Points on a hilly landscape, in no order, each with its height.
A climber steps from a point to the highest of its 2 nearest points, and stops where none of them is higher. Distance is the straight distance between rows; heights are no part of it.
dovo height 450: [ 18   6 -24  -3 -18  -1  -6   0  -2   0   6  -7 -17  -8  -8  -8  14  -8
 -11 -28  -6 -14 -20  23]
bovoz height 440: [ -8  -3  17  -4  13   1  -6 -10 -11 -33   7  17  19  17  17 -14 -17  -4
 -12  13  -2  14  -7 -12]
fusok height 338: [ -6  22  10  15   4   8  21  -1  -2  -3  -4  20   0   3   0 -13   8  -5
   7   2  18  16  15  14]
sur height 514: [-14  15  12  -4  17  12  32  -7 -10  -1  10  11  13   0 -10   6  -7  -1
  15  29  28  21  26   6]
Tud height 171: [  3  -8 -19  -6  -4   1   4  -2  -8 -25  -7 -16   7  -1 -24  11 -16  16
  -8   8   0   6 -15  38]
miko height 312: [ 12   3  -8 -10  -6  12  10 -15 -27 -22 -17  14  -2 -24 -23   7  -9   6
   9 -13  -2   7 -15  33]
velum height 488: [ -9   3  27   3 -19 -12  -8  20  -3   6  13  19 -14 -20   3 -17   7 -15
  12  -3 -10  -3 -11 -28]
legir height 654: [  2  -6  14  -8   7   2 -31   1  27  12  -5 -45  11  16   5  14 -15  11
  10  17 -13   0   2 -11]
buz height 852: [ 23  14 -39  -2   2  11  10   3  19  -3  15   5 -11   1  -7  -6  -1   4
 -26  -8   9  -4  -9  29]
kop height 610: [  2  -6  19  14  -9  -1  -6  -2   3  -8 -35  11  13  -1   8  -9  14  -4
  19 -22  -9 -14  -5   3]
Gam height 476: [ -7 -16 -10  -6  19  -2  -3 -24  -3   6 -11   0  15 -26  19 -10 -14  21
  -1 -15 -23 -12  20  -6]
Debes height 839: [ 16   8  27  12  -5  -9 -19   1  20   1 -13   1  15   1   6 -14   4   5
  18  -4   0  -2 -13 -13]
danit height 699: [ 19  -7  11  10 -13  -9   7  12  -8  -4  -2  36  18  28   4 -18   4  -2
   3  -7   0   6 -23  -9]
Kiz height 23: [-20   4  -4   7  22   3  32  -2  -1   1 -20  10   4  -3   6  11  -4  -6
   5   5  14   7  34   9]
tigut height 261: [ 11 -11 -29 -18   9  -1  20  -8  -8   1  15  -3   2  28   5  12   3 -27
 -13 -11  -2 -13   0  -2]
kikur height 226: [-26  -1  15  24  -2  -6 -14  13  37  -2  -4 -23 -13 -12  17  -4   6  -5
  -9   5  -7  -2  12  -9]
tizud height 274: [  2 -29  -2  11  -5  -6 -10  -2  18   4 -23 -16  25  31   4  -1   1  20
   3  -4 -25 -27 -11  10]
Vivot height 354: [  8 -23  -4  -1   4  -6  -5  -6 -10  -9 -19   2  18 -24  -2  -2 -17  31
   1  -6 -16   2 -12   7]
vusa height 458: [ 10  -3  18   6 -16  -2 -13  13  10  22  -3 -14 -14 -11 -10   0  14 -10
  14 -10   1   0 -18  -9]
ret height 289: [-20   2  -7  -5   7 -14  25   5 -12  -4  15   8 -11  20  11  12   1 -25
  -6  10  -2   0   9 -19]
sufek height 281: [ -2  15   5  13 -12   2  18  16  -6  -2   2  34 -11 -40 -14 -18   1  19
   3   4  16  16  -7   3]
fon height 769: [ 30  13 -19  12  -6  11  -2   0  20  25   2  -4  -6   7  -4  -5  12  18
 -10  -8  25  -5  -5  10]
noz height 763: [ -4   8 -17   8   3   1   3  14  20  28   1 -18 -17   0  12   8  14  -2
  -9  -2   4  -5  16  -8]
Nem height 392: [-22  15  14 -10  22   8   8 -11 -11 -14  -5  17   8  10  17  -7  -7 -21
   4   7   6   6  27 -13]
zufa height 241: [-12 -22   7   0 -10 -12 -24  -5   6 -16   0   0  -3  11   5 -11  -6  -3
  -8 -11 -40 -24 -12  -7]
Supet height 764: [ -4  -6 -21  -2  -9  -7  -8  14   4  -1  21  -7 -22   0  12 -14   6   5
 -27   4 -15  -6  -9  -9]
rudem height 357: [ 23   1  -1  13  -8  13 -12 -15  19  29 -22 -11   8  26  -6  10  21   8
  14 -16   3 -12  11   7]
sir height 613: [ 17 -19 -30 -24  19  -2  20 -12 -15  -1  18   1  21  12  -8  23 -20   7
 -13   2   3  -1  -5  -2]
Gusob height 479: [ -8  -2 -16   1  22   8  15  -7  11 -28  11  -2  11  27   8   5 -14   3
 -26  10   5  13  11  15]
fifon height 400: [ -8  18  25 -15 -12  -4  -7  10 -14  -7  21   3 -17  16  -3  -9  10 -39
  11  12 -11  11 -13 -11]
Sudo height 278: [ -3 -27  31   5  -9  -4 -15   2  34   7 -34 -20  22  -7   1   7  -8   5
  12   0 -19  -9  -4  -9]
gekas height 449: [ -2   9  -4   4   6  12  20  11 -10 -15   8  16  10 -16  -8   0 -27  28
  -4  31  24  23   2   9]
Tada height 201: [-21  -2  -5   5  -7  -5 -23  -9  18 -19   9 -27 -16   4   9  -5  -3  -5
 -12  -2 -22  -6   2   9]
ritat height 548: [ 11   5   4  14 -12  -1   6  15   0  -1   3   4  -2  -6 -23   0  -4  22
   9  15  16  19 -16   9]
lafu height 455: [-10  -2  26  -3 -10 -15  -8  28 -12   2  19  17  -9   0   5 -11   2  -9
   6  24 -10   4 -14 -30]
diga height 297: [ -2  12  -4 -13  -3   0 -22 -27 -12 -16  -5 -14  -7 -15   0  -1   4 -17
   2 -28  -5  -4   0  20]
Binap height 230: [ -9 -28  12  -4 -14 -11 -22   8  14  -9  -4 -22  -2  -1   2   0  -1  -7
  -3  -7 -41 -16 -24  -9]
Vikir height 686: [ -3  15  -4 -16   4  -7 -20  -1  -4   5  20 -23 -14  -5   7   3   2 -11
 -10   8   3   3   0  -8]
tudo height 306: [-13  -4   1  -3   6 -15  20   9  -5   0   8  -3 -10  40   7  16   9 -31
   6  12  -4   8  12 -12]
zuga height 149: [-12  15   6 -20   5  -1   6  -5 -19 -10  31   5  -3   3  -4   4  -8 -22
   4  21  11  15  11 -12]
pur height 395: [ 15  -4 -38   1  17   2  25  10   4  -2  -2  21  10 -13   0  -7 -23  27
 -18   3   6   4   4  13]
lires height 159: [ 13   0 -29  -8  -1  19 -10 -19   3 -12 -13 -20   5   8 -25  15  -9  21
  -4  -4   5  -3  -9  41]
zorud height 325: [  0 -11 -11 -11  -3  -1   8 -10 -21 -13 -16   4   3 -10 -13   9  -6  -1
   2 -15  -9  -5  -9  26]
puzu height 534: [-11  -5   8   1 -11  -6  -6   3   4  18  -8   0 -19 -34   9   0  11 -23
   7 -22  -6  -8  13 -18]
dilof height 36: [-11   8 -17   7  16   1  38   5  -2  16 -19  11  -8  -7 -15  23 -15  -2
   9   7  13   6  30  10]
Leni height 727: [ 14  11 -21  -9   1   3   8   4 -14   4  12   6   2  -2  -7   2  -8  -2
 -10  -5  11   8  -2   3]
Vedib height 425: [-20  12  27  -4  -8 -10  -6  14 -14  -1  28   9 -18  11   5  -8   4 -26
   7  20  -8   4  -3 -27]
Fufu height 566: [ 19  -2   3  17  -1  -3  -7  21  24  24   7  -4   7  23  14  -7  11  19
  -6  17   5  -1  -9 -21]
tid height 706: [  8   3  20  -1  13   0 -28   0  22  18 -11 -28  20  11   9   5 -14  16
  18  20  -1  -2   8 -24]
bebo height 611: [-15  -7   9 -10  -5 -11 -14  10   0  19  15  -9  -7 -42  -2   1  -3   2
  -2   3   5  -3   8 -27]
rud height 464: [ 10   7  -5   6 -33   4 -10   7   2  11  -1 -14 -20 -12 -12   2  26 -12
   1 -22  -2 -15 -20  18]
disu height 351: [ 16  12  22 -22  -1   9  -9 -15 -40  -6  18  27   6 -12  -3 -21  -7 -11
  16  -3   9  11 -14 -13]
zel height 260: [-14 -29  -7  16  -2  -8   2  -8  14  -5 -20 -10  18  15  10  -6   2   9
  -6 -13 -30 -25   2  13]
Sidi height 294: [ -6 -21   6  10   5 -15   6  12   5   6 -20  11  18 -13   5  -1  -8  19
   2  -3 -11  -4   8 -18]
zuv height 356: [ -8  -9   9  12  -2  -7  -4  11  16   2 -15 -11   4  37  14   8  13 -13
   1   8 -18  -9   3  -9]
Zepug height 528: [ 11 -21 -12  -8  15  -7   4 -13  -5   9 -18 -10  27  16   8  11 -11  15
  -3  -5 -11 -11  13  -5]
sebeb height 182: [-15  -8 -16   6 -14  -7  -6   5   6 -27   7 -19  -8  -1 -17   7 -14  12
 -17   7 -14   2 -14  28]
Ligov height 130: [ 32   4  -5  10   6  16 -15 -21  19 -14 -12   0  18  18  11 -14   7  14
  -5 -10  14  -3  -9  24]
Rava height 193: [  6   7  14  -3  -3  14 -24 -23  -1 -12 -14 -30   0   4 -22  18   1   4
  16   0   9  10 -13  24]
dok height 661: [ -5 -12   2  15  -5   1 -17 -15  31  11 -19 -26  -1  -2  12  -1  16 -11
   1 -24 -13 -26  12  12]
butoz height 310: [  0   4  -9  -4   2   7 -15 -20   9 -14   3 -24  -1  34   6   1  10 -11
  -5 -11 -10  -9  -2  16]
lop height 140: [ 30   9 -17   2  -1  25 -18 -32   8 -11 -14 -13  14  18   1 -11   8   8
   1 -17   5 -13 -10  35]
zeg height 270: [ 20  15   1   7  10  22  20 -10  -1   1 -29  12  -1 -18   0   1   5  21
  16  -6  19  14  -1  30]
rito height 287: [ 10   4   4   4   9  20  14  -4 -14 -16 -26  17   3 -34   2   1  -3  27
  10  -3  10  11  -5  26]
Pomut height 557: [ -6  -2  11   5  -5  -6   0  -1  -2  20 -12   6  -7  -9   3   1  16 -26
  13 -28  -4 -13  16  -4]
satu height 768: [ 12   6  15  14  10   1 -23   1  23   6 -11 -13  17  12  12  -3  -3  16
  10   8   4   2   0 -12]
sak height 448: [ -8   2 -29   2  10   8  11   0  16 -16  10 -17  -6  34  -1  15 -13  -2
 -22  16  11   9  10  21]
Sef height 649: [-13  14   5  -8   5  -2 -14   1  -1   4  15  -3  -8 -22   4  -5  -4  -4
  -1  -3   7  -1  15 -19]
lif height 815: [ 34  19 -36   6   1  12  12   9  20  14   7   7  -8  -6  -5  -5   1  17
 -13  -7  20   0  -3  20]
Kanad height 321: [  3  11   1  -9  -7  -7  -9  -6 -16   7  10   4 -14 -11  10 -15  13 -18
  -4 -27  -9 -12  -9 -13]
gamo height 665: [ 19  16  10  21 -20  13  -9   3  21  18   1  -5 -15   6 -14   0  24  11
   7   6  21  14 -11   7]
met height 437: [ -1   0 -27  -6  -9  -8   2  -3  -4  -7  10   4 -17   5  -2  -9   7 -11
 -22 -21 -20 -15  -5  14]
Vigob height 819: [  0  13 -24   2   5  18   8   2  20  16   5 -16 -21  11   0  12   2   0
 -16  -1   9  -4  21  14]
Zise height 691: [  2 -17 -31  -8  -1  -8   6  11  -3  20   0 -19 -23   0   4  10  12  -7
 -12  -3 -20 -19   2  -3]
finin height 776: [  5  11 -27  -6  12   8   8  -5   7  10   3  -6  -6  10   2   4  -1  -6
 -13 -13   8  -4  13  11]
ziteb height 315: [ 16 -16   7  15  -4  -6  -6   0  21  24 -27  -2  23   2   4   2   9  23
  13 -16  -4 -14   1  -8]
peta height 687: [ -7  -1 -11   0   3  -1  -8 -17  15  18 -13 -32  -6   1   8  10  16 -13
  -5 -29 -14 -17  20   8]
fol height 401: [ 11  21  23  -2   2  18 -10 -20   8  22 -13 -10   6  27  -6   7  19 -18
  25 -12  12   7  10   0]
sozef height 375: [-20  19   8   4  17   7  12 -15 -11 -16 -14  19   6   3  25  -9   9 -14
   3 -11   6   1  33   3]
Tun height 136: [-19  21  -2 -10   0   2  20   8 -16  -9  39  22 -13  -5  -4  -5  -5 -24
  -6  15  12   9   7  -7]
kugaf height 376: [ 17 -17 -27  -3   7  -3  10  -3  -6   0 -12  20  20 -14   3  -5 -21  38
  -9  -5  -6  -1  -7   7]
Keroz height 125: [-16  24   6 -11  -3   2   7   5 -23  -7  26  34 -17 -26 -10 -17  -8  -5
  -5   7  10   3   7 -13]
togum height 568: [ 22 -20 -12 -12  17   0  -3 -12 -10   2   2  -5  31  15   2  12 -15   9
  -8  -1   4   0  -6  -3]
mure height 515: [  7  -7   2   3   5  -3  -1  19   6  30   6 -11  -1  24  11   2  12   3
  -1  23  -7   0   1 -30]
dore height 459: [  0  10   6  -7  20  22  25  -8 -12 -16   3   9  12  -2  -7   5 -16   9
   3  28  26  24   8  11]
foti height 185: [-27   6  12  -3   1  -8  10  14   0  17   7 -14 -20 -14 -18  18   2 -15
  11  19   8   9  17  -9]
fis height 571: [-19   9  15  -1   7  -1  17   2 -14   5   3   6  10  -4  -4   0  -2  -2
  16  17  12  13  20 -10]
Mibu height 429: [  4  13  21   5  -2   4 -13  -1   7  19  -4 -20  -8   8  -7   5  14 -19
  17  -7   6   8   4  -5]
lupa height 594: [ -5  -3  13  -5  -1 -11 -19  23   7  18  12  -9  -8 -24   9  -5  -7   5
   2  16  -5  -7  -4 -35]
vanim height 629: [ -7  -3  10 -10  -8 -16 -27  14   4   7  23   5 -15 -22  14 -18  -5   8
  -9  11 -15 -13 -15 -39]
fosuk height 273: [ -3  -4 -19 -23   8  -9  25  -4 -18 -11  17   6  -9  26  12  16   1 -36
 -16  -3  -4  -9   8 -11]
tete height 264: [ -9  -3   7   7  -9  -6   9  17 -13   1   2  36  -5 -36  -9 -13 -12  16
   4  -4   6   6   1 -11]
Vusiz height 337: [ -4 -24   0  -6  -9  -7  -4  -8 -13 -14 -23   2   6 -24 -15   8  -8   6
   8 -15 -21  -6  -6  10]
varog height 410: [  3 -10 -40  -2   5   0  18   1   3  -6   4  19   1  -4   1  -7 -17  13
 -25 -10  -8 -11   6  16]
nazu height 512: [ -2 -10  -9   5  14   4  -1 -10   5 -30   5 -11  20  25  14  -5 -12  13
 -24   9  -6   3  -2  17]
sebu height 358: [  1  25  -4   6  12  19  23  -9  -3  -9 -12  19   3   0  14 -10  11 -17
  -2 -14  16   8  20  14]
tek height 339: [  1  -7  -7  11  -8   2  -6   7  18  16 -14 -21 -10  36   7  11  20  -8
  -2  -3  -9 -13   1   4]
biz height 599: [ 10  16   5  24 -17   2  -3  19  15   4  14   0 -14  -9 -17 -11   8  20
   0  15  24  19 -17   9]
rukim height 436: [ -4  -1   3   0  17   9   4 -19 -14  -8 -14  30   3 -44  25 -16 -10  38
   4  -2  -3  -7  13 -11]
tume height 81: [  6   5  -2 -15  11  12  28 -12 -28 -19   9  36  11  -3  -9  -5   2 -20
  -1  -7  11  13  -2   2]
ped height 202: [-17  -4   2  -9   1 -13  18   7 -11  10   8 -14  -7 -16 -20  32 -11  -8
  19  18  10   7  11  -8]
Tivat height 596: [  3  -9  16  -5   5  -7 -27  -4   9 -12  -4 -30  17  15  -4  10 -18  13
   7  23 -10  10 -10   1]
Nidak height 118: [-13  14   4  -8   0  -2   2   4 -21 -16  21  48 -14 -17   1 -30  -6   7
 -14  -5  14  -4   0 -17]
galat height 625: [ 12   3   7  -7  -8 -13 -27   2  -5 -12  19  18  -1 -16   0 -19  -8  20
 -10   9  -1   3 -23 -15]
Rogag height 212: [-23  -2  -3   7   3  -2 -19  -2  25  -5   6 -31 -20  -4  14  -1  -4   1
 -15  10  -9   2  14  -1]
lumi height 565: [ -5  -9  13  19 -21 -13 -17   3  17 -23  -1   5  -7 -27  -6 -11  -1  18
  -6   5  -7   6 -25  -3]
noti height 154: [-28  -8   8   5 -13 -10  -2  24   4   0  15  -1 -29 -34  -7   1   0   0
  -9  16  -4   6  -5 -13]
Dotuz height 766: [ 10   2  32  18 -10  -9  -2  11   7  -1 -13  27  17  14   7 -17   0   3
  15   0  -6   0 -20 -18]
rok height 313: [ -1 -23  -5   9  -1 -19  18  22  -6  18 -15   9  12   2  -2   9  -4  16
  -1  -5 -13 -10   3  -8]
fos height 416: [ -8   4  10 -10  11  12   3  -5 -28 -12  -7  37  -1 -44   5  -7 -15  25
   6   5   7   3   7  -5]
lakov height 179: [ 10  16   1   1  -9   9 -22 -14  -1 -19   2 -19   2   5 -16   1  -1   2
   7  -2  10  12 -16  28]
zumu height 615: [  7  -5 -22 -31  12 -10  27  -4 -21  14  21  -5   4   7  -4  22 -18 -16
   9   4   8  -3  10 -21]
bek height 263: [ -7 -12   7  13  -6   3 -24 -14  16 -28 -24 -17  17   7  -4  -4  -5  13
   3   1 -21 -11 -17  23]
sut height 110: [-17   5  21  -6  -8   2   3  -1 -27 -21   9  50 -10  -4   0 -25  -2  -9
  -6 -10  -1   6   0 -16]
repe height 497: [  9   3 -16   0  -1   5  17   8  -4  -4   4   1  -1 -13 -21   7 -21  25
  -5  18  14  22  -7  20]
vuni height 286: [ -1   1  10  -8  -7   2 -34 -24   0 -29 -10 -18  -6  -6  -7  -7   1 -10
   5 -16 -16  -5 -14  23]
sumit height 70: [  1   6 -12 -22  18  12  33 -13 -31   0   2  26  15 -11   2   4 -10  -4
   3  -5  11   2  12  -2]
fav height 723: [ 27  15  -3   7 -12  10  -8  -1  11  30   6 -12 -14   8  -2   0  25   5
  -1  -3  17  -4  -9   5]
dorog height 424: [ -9 -11 -32 -11   4  -9  14  -5  -7 -13   8  12 -12   0   6  -7 -15  -7
 -33 -24 -23 -12   5  15]
mor height 533: [-13  -6  25  18 -21  -3 -14   9  22 -22  -8  -3  -7 -26  -7  -6  -1  -1
   1   1  -5  14  -9   8]
kuge height 484: [ -3  -7   6   9 -25   1 -10   1  12   5 -10  -7 -11 -24 -16   5   9 -10
   9 -18  -1  -6 -11   7]
muto height 233: [  9   1 -10 -10  23   8  23  -3  -3  17  20   7  12  26  13   2   9 -22
  -7  -1  13  -6  17 -21]
Papez height 298: [  3  21   2  23 -10   5  13   6   4  -7  -1  32  -6 -19  -5 -23  13  18
   4  -2  21  18 -12  13]
noli height 211: [  8  -1  -8  -2  25  19  21   4   3   5  22   8  21  29   2   4   0  -8
 -14  12  23  10   7  -7]
funa height 190: [ -2  11   0  -7  25  20  10  -1   6  -3  34  -3  20  23  -2   2  -9  -6
 -12  28  27  13   8  -6]
Diz height 309: [  3   7  -5 -18  -6  -2 -15 -12 -19  -3  13 -11 -10  -1   0   3   5 -30
   4 -22  -9  -6  -9   1]
nel height 48: [ -1   1 -21 -10  21   0  38   3 -18  12 -11  14   5 -14 -12  26 -18   3
  13   8  11   1  20   6]
zopad height 240: [-15  -5  12  29  -6   3  -7  10  36   7 -15 -20  -8   1   7   6  11  -2
   0   2   0   2  12   3]
mekuf height 247: [ 17  -6 -20 -18  13   7  18   0  -4  15  22  -3   1  39  11  12  17 -28
 -14  -5  11  -9   5 -14]
ris height 636: [  1  -2  19  16 -12   2 -16  -3  22   2 -23  -9   4   1   8  -7  19 -15
  10 -22 -16 -18   0   4]
Tob height 221: [ -8  -4  -1 -13  -7 -21  22   8 -25  20   9   3   0 -23 -24  22 -15  -3
  22   5   2   3   6 -12]
teso height 355: [ -3   9  10  -7  -5  -4   5   5  -7  18  13 -21 -27  16 -12  15  21 -38
  20  14   4  10  -5  -8]
fuz height 810: [  9   8 -28   1  -9   0  -4   7  16  -3  17  -7 -15  -1   2 -10   4  17
 -26   3   2  -1  -8  14]
Zadiz height 250: [-19 -27  -4   2  -4  -9  -6 -15   3 -12  -9 -11   4  11   8  -5  -7   2
  -8 -15 -44 -29   6   6]
litu height 652: [ 14  -1   1  11 -11  -6   8  19  -5  13   7  24   7  14   8 -14  15   2
  -2  -4   8   1 -16  -8]
nudif height 301: [ 14   1  -5  -8   3  13   7 -13 -19 -17 -19  26  -7 -39  -6  -4  -6  17
   5 -14   2   3 -17  21]
lenuv height 248: [  6   5  -4  13   9  16   5 -10   3   8 -29  -1   5  -8 -11  13   4  11
  11 -12  18   3  14  23]
Nule height 496: [  0 -21 -16  -4  11 -10   2 -16  -3  21 -19  -8  15 -12  12   1 -10  11
  -5 -21 -19 -15  20  -6]
zus height 168: [-24   7   1   3  -6  -9  -1  22   4   1  22 -18 -23 -20  -8  12  -4  -7
  -1  24   4  15   4  -9]
Niv height 258: [  7 -19   8  22  -4  -8 -15  -5  24  -8 -27 -12  20  17   4 -10   0  27
   5   6 -16 -12 -14   7]
Zitu height 91: [  1   9  12  -2   0  15  17  -6 -23 -27   4  41  -1   6  -5 -10   1 -21
   1  -9   5  19 -12  14]
fud height 333: [ -9   4  12  -6  -2  -9  22  11  -6  21  12 -10 -22  24  -8  14  16 -29
  17  24   3   9  12 -10]
Tele height 658: [ -7 -21 -19 -12  -1 -14   7   5   1  32  -1 -30 -28   2   1  27  23 -20
  -4   1  -9 -17   8 -12]
tagat height 59: [  0  -3  -6 -18  18   0  33  -6 -22   2  -8  16  16  -6  -2  15 -17   1
  13   5  17   7  20  -8]
kapel height 378: [ 19   6  15   2  -6  16 -18 -13   9  24 -16 -12   9  32  -6  19  18  -2
  23  -5   2  -2  -2   7]
sibo height 510: [-15   8  26   2 -10  -5  -9  11   1  20  10   6 -18 -23   8 -12  16 -25
  11  -8  -4  -5   7 -24]
duzep height 107: [  8   3   6  15   7   6  -2  -4  -3 -20 -13  21  16  10  13 -19  -1  12
  -5   2   2  12  -6  14]
Lese height 380: [ -8  18   7 -14  -7  -3  -1   1 -12  -7  26 -14 -20  15  -8   6  14 -36
  10  10   2  12 -10  -2]
rin height 396: [ -5  11  20 -14   5  13   7 -11 -37 -15  -1  27   4 -26   3  -6 -15   6
  11   8   9   7   4  -8]
mus height 167: [ -1  19   4 -15  14  11  -9   0  -7  -6  37  -4   9   4   4  -4 -13 -11
 -10  25  26   9   6 -17]
geri height 651: [ 16  19   1 -19   2   2 -29  -3  -3   4  26 -23 -10   8   4  -6   1 -10
  -2   2   7   1 -12 -10]
nol height 209: [  8  -5   3  -1  -1   4 -21 -13   1   6 -18 -27  10   0 -12  20  -1   7
  12  -2   2   6  -2  10]
Miti height 276: [  6   2   8  12 -12   4 -30 -26   8 -32 -15  -8   9  -7  -3 -20   5  10
   5 -11 -16 -10 -30  28]
Dolu height 595: [  2   4   9  11 -12 -21 -18   5  15 -14  11  13  -2 -19   2 -21  -2  24
  -6   6  -3   4 -21 -13]
noriv height 101: [ -9   9  22   4 -12  -1   5   1 -22 -27   7  38 -11   9  -5 -20   6 -16
  -1 -13  -3  13 -11   1]
tasam height 506: [-16 -10  16  14 -23   2 -17  -4  27 -11 -14 -18 -16 -25  -9   1   8  -8
  -2 -14  -3   1  -1  16]
Sifo height 332: [ -5 -13  -9  11  -6 -12  12  15   2   6  -5  -5   5  11   5   5   3   5
  -7  -1 -11  -7   6   5]
zom height 331: [  7  12  11 -13  -7  -3  -8  -7 -26   3  14  23   1 -11   3 -14   5 -13
   5 -18  -2  -4  -8 -19]
Tage height 525: [-16   1  22   0  13 -10  11   5  -8  -6  -4   4  15  17   3   5 -12  -8
  13  24   4  14  14 -17]
zolur height 120: [ 26   8   2   6   3   8  -6 -11   5 -13  -4  10  16  21  11 -18  11   1
  -2 -14   8  -1 -10   7]
gef height 456: [ -8   0  -2  -3  20   8  -4 -18  -2  -3 -15   7   2 -35  19 -11  -6  21
   3  -6  -1   0  21  -4]
pupi height 520: [  7  -8  -2 -14   4  -6   7  22 -14  40  13  -8   0   5   4   7   5   4
   3  26   4   1   6 -31]
gozo height 415: [ -5   2 -12  15   3   1  17  15  17   0   4  -9  -8  33  -2  14   2   5
 -13  16   8  12   9  14]
sulol height 664: [ -3   4   0 -16  -8 -12 -18  14 -15   2  35  21 -12 -13   7 -17  -7  13
 -14   8  -4  -7 -14 -29]
Zimi height 570: [  5   0  -9 -25  10  -8  26   5 -23  38  22  -1   6   3  -3  14  -1  -9
   7  19  13  -9  14 -30]
tigo height 374: [ 11   4  22 -13   4  14  -3 -13 -40 -11  -6  22   7 -24  -5  -8  -7  -1
  22  -1   8  15 -12  -1]
Fesi height 722: [ -4   7  -7  -3   8   5  -9  -5  16  32  -4 -22 -16  -7   5  16  17  -9
   4 -13   2  -8  22  -4]
Ribig height 242: [ -8 -10  14   0  -7 -17  11  12 -22  10   6  18   4 -24 -12   7  -9   7
  12   3  -5   6  -5 -16]
befo height 192: [-27 -12  -1  17 -18 -11 -10   6  18 -26  -1 -21 -15  -4  -5   3  -3   2
 -18   6 -18  -2  -5  20]
Podi height 612: [ -7  11  12  -7   5  -3   1   5  -7  19   2   0   7 -14   3   0   0  -6
  16   6  11   3  17 -18]
Kidab height 495: [ 17   1   1   1  -5   2   5  11  -5  20   0   3  12   1 -14   7  -8  18
  10  10  11  13  -5  -5]
Nas height 316: [-18 -27 -10  20 -12 -19  19  22  16   5  -7  -7 -12   4   4  12  10  -5
 -10  -1 -18 -12   4   1]
Papom height 150: [ 16   7 -20   0  -6  15 -18 -30  12  -6 -12 -26   1  -2 -14  -2   4  21
  -3 -17   5 -14  -5  39]
bik height 584: [ -4   0  13  15  -3  -2  10   1  -8   4 -28  24   3  -5   4  -9  17 -12
  15 -26  -5  -5   8   0]
Sema height 475: [ 17 -10   0  -8  -2 -11   5  27 -13  30  16  12  11   4   7  -8  -1  11
   2  19   0  -1 -13 -31]
Lakel height 614: [ 11  21  18  -8  -5   0 -33  -1  -1 -11  15 -10  -8   0  -3 -10   4 -12
   7  -4   5  10 -20  -8]
bosa height 609: [ 13   2  -6  17  -8 -11  -1  19  16  12   8   7  -2   7  13 -14  10  18
  -7   7   9  -4 -11 -12]
Pes height 381: [-13  -5   8  20  -2  -1   6  21  19   1  -4 -15  -7  42   5   7   6  -7
  -6  24  -7   4   5  -2]
lek height 324: [ -8  -5 -19   3  -7   9  -6  -7  15  -1  -5 -22  -6  34  -5  12  17  -9
  -4  -9  -4 -19   5  22]
lep height 685: [ -1   1 -24 -24   3  -8   2   0 -21 -11  18   7   0 -11  -8  13 -23   3
 -17  -2   0   2  -4   1]
virup height 259: [  1 -13  22  16  -9   1 -16   8  43   3 -28 -25   7   7  -4   8   1   7
  10   8  -6  -5   0   0]
bozu height 724: [  4 -11 -25 -10 -11 -10  -6  19  -5  10  14 -17 -29 -13  -6   7   9  -4
 -17   5 -15  -6 -16  -4]
Fik height 549: [ -8  -8  -4   2  10  -1 -23  -8   9 -24  -3 -18  14  16   6   2 -21  21
 -11  15  -7   9  -3   7]
Fafu height 477: [ -8   0  11   2  11  -2  10   8 -11 -23  12  17  21  27   6  -5 -14  -6
  -3  22   5  18   1  -9]
rifi height 318: [  0  21  14  19 -10  12  12   4  -5 -12 -11  22   0  -5  -9 -12  16   2
  12  -3  16  19  -2  21]
silon height 228: [  9  -3  -1   8   8  11   0  -8  -1   5 -17 -10   9  -2 -12  12  -3  20
  12   3   8   7   5   7]
vemu height 296: [ 14 -25  14   3  -4  -8 -15  -3  19  15 -29 -16  25   1  -2   9  -8  12
  16  -5 -17 -15  -2  -6]
Lebev height 303: [-27 -32  -2   6 -10 -17   0  11  16   4 -11  -5 -12 -15   8   4   6 -11
 -12 -15 -30 -18   6  -7]
Devaf height 293: [  8   3  -6  -4  11  16 -10 -28  -5 -28  -7 -11  17  32   3   2   2 -14
 -12 -10   7  -3  -5  20]
soge height 335: [ 17 -11   3  12  -8   2   2   3  12  32 -18  -9   7   5   4   6  20   5
   9 -14   3  -9  -1  -3]
Pov height 411: [-25   7  24  -4  23   7   5 -13 -14 -32   0  30  13  13  21 -10  -9  -9
  -4   8   4   7  11 -12]
pib height 650: [  5  -7 -37 -33  16 -10  22  -4 -18  -3  19   0   6   1  -7  22 -24  -7
  -9   0   1  -7  11  -7]

Call two points neighbours if one is among the 2 nearest of the other. Go from one point of each pair to the other, from neighbour to neighbour, staying as high as possible. Name the lowest point that can't be avoided.
buz, Sef | gekas
pib, Debes | mure
sulol, Sef | lupa
Debes, tizud | Niv

For each start below, name the point where the climber stops.
butoz | Debes
noli | Vigob
gekas | buz
zus | Sef
dilof | Vigob
Nem | Sef
befo | sulol
teso | Vigob
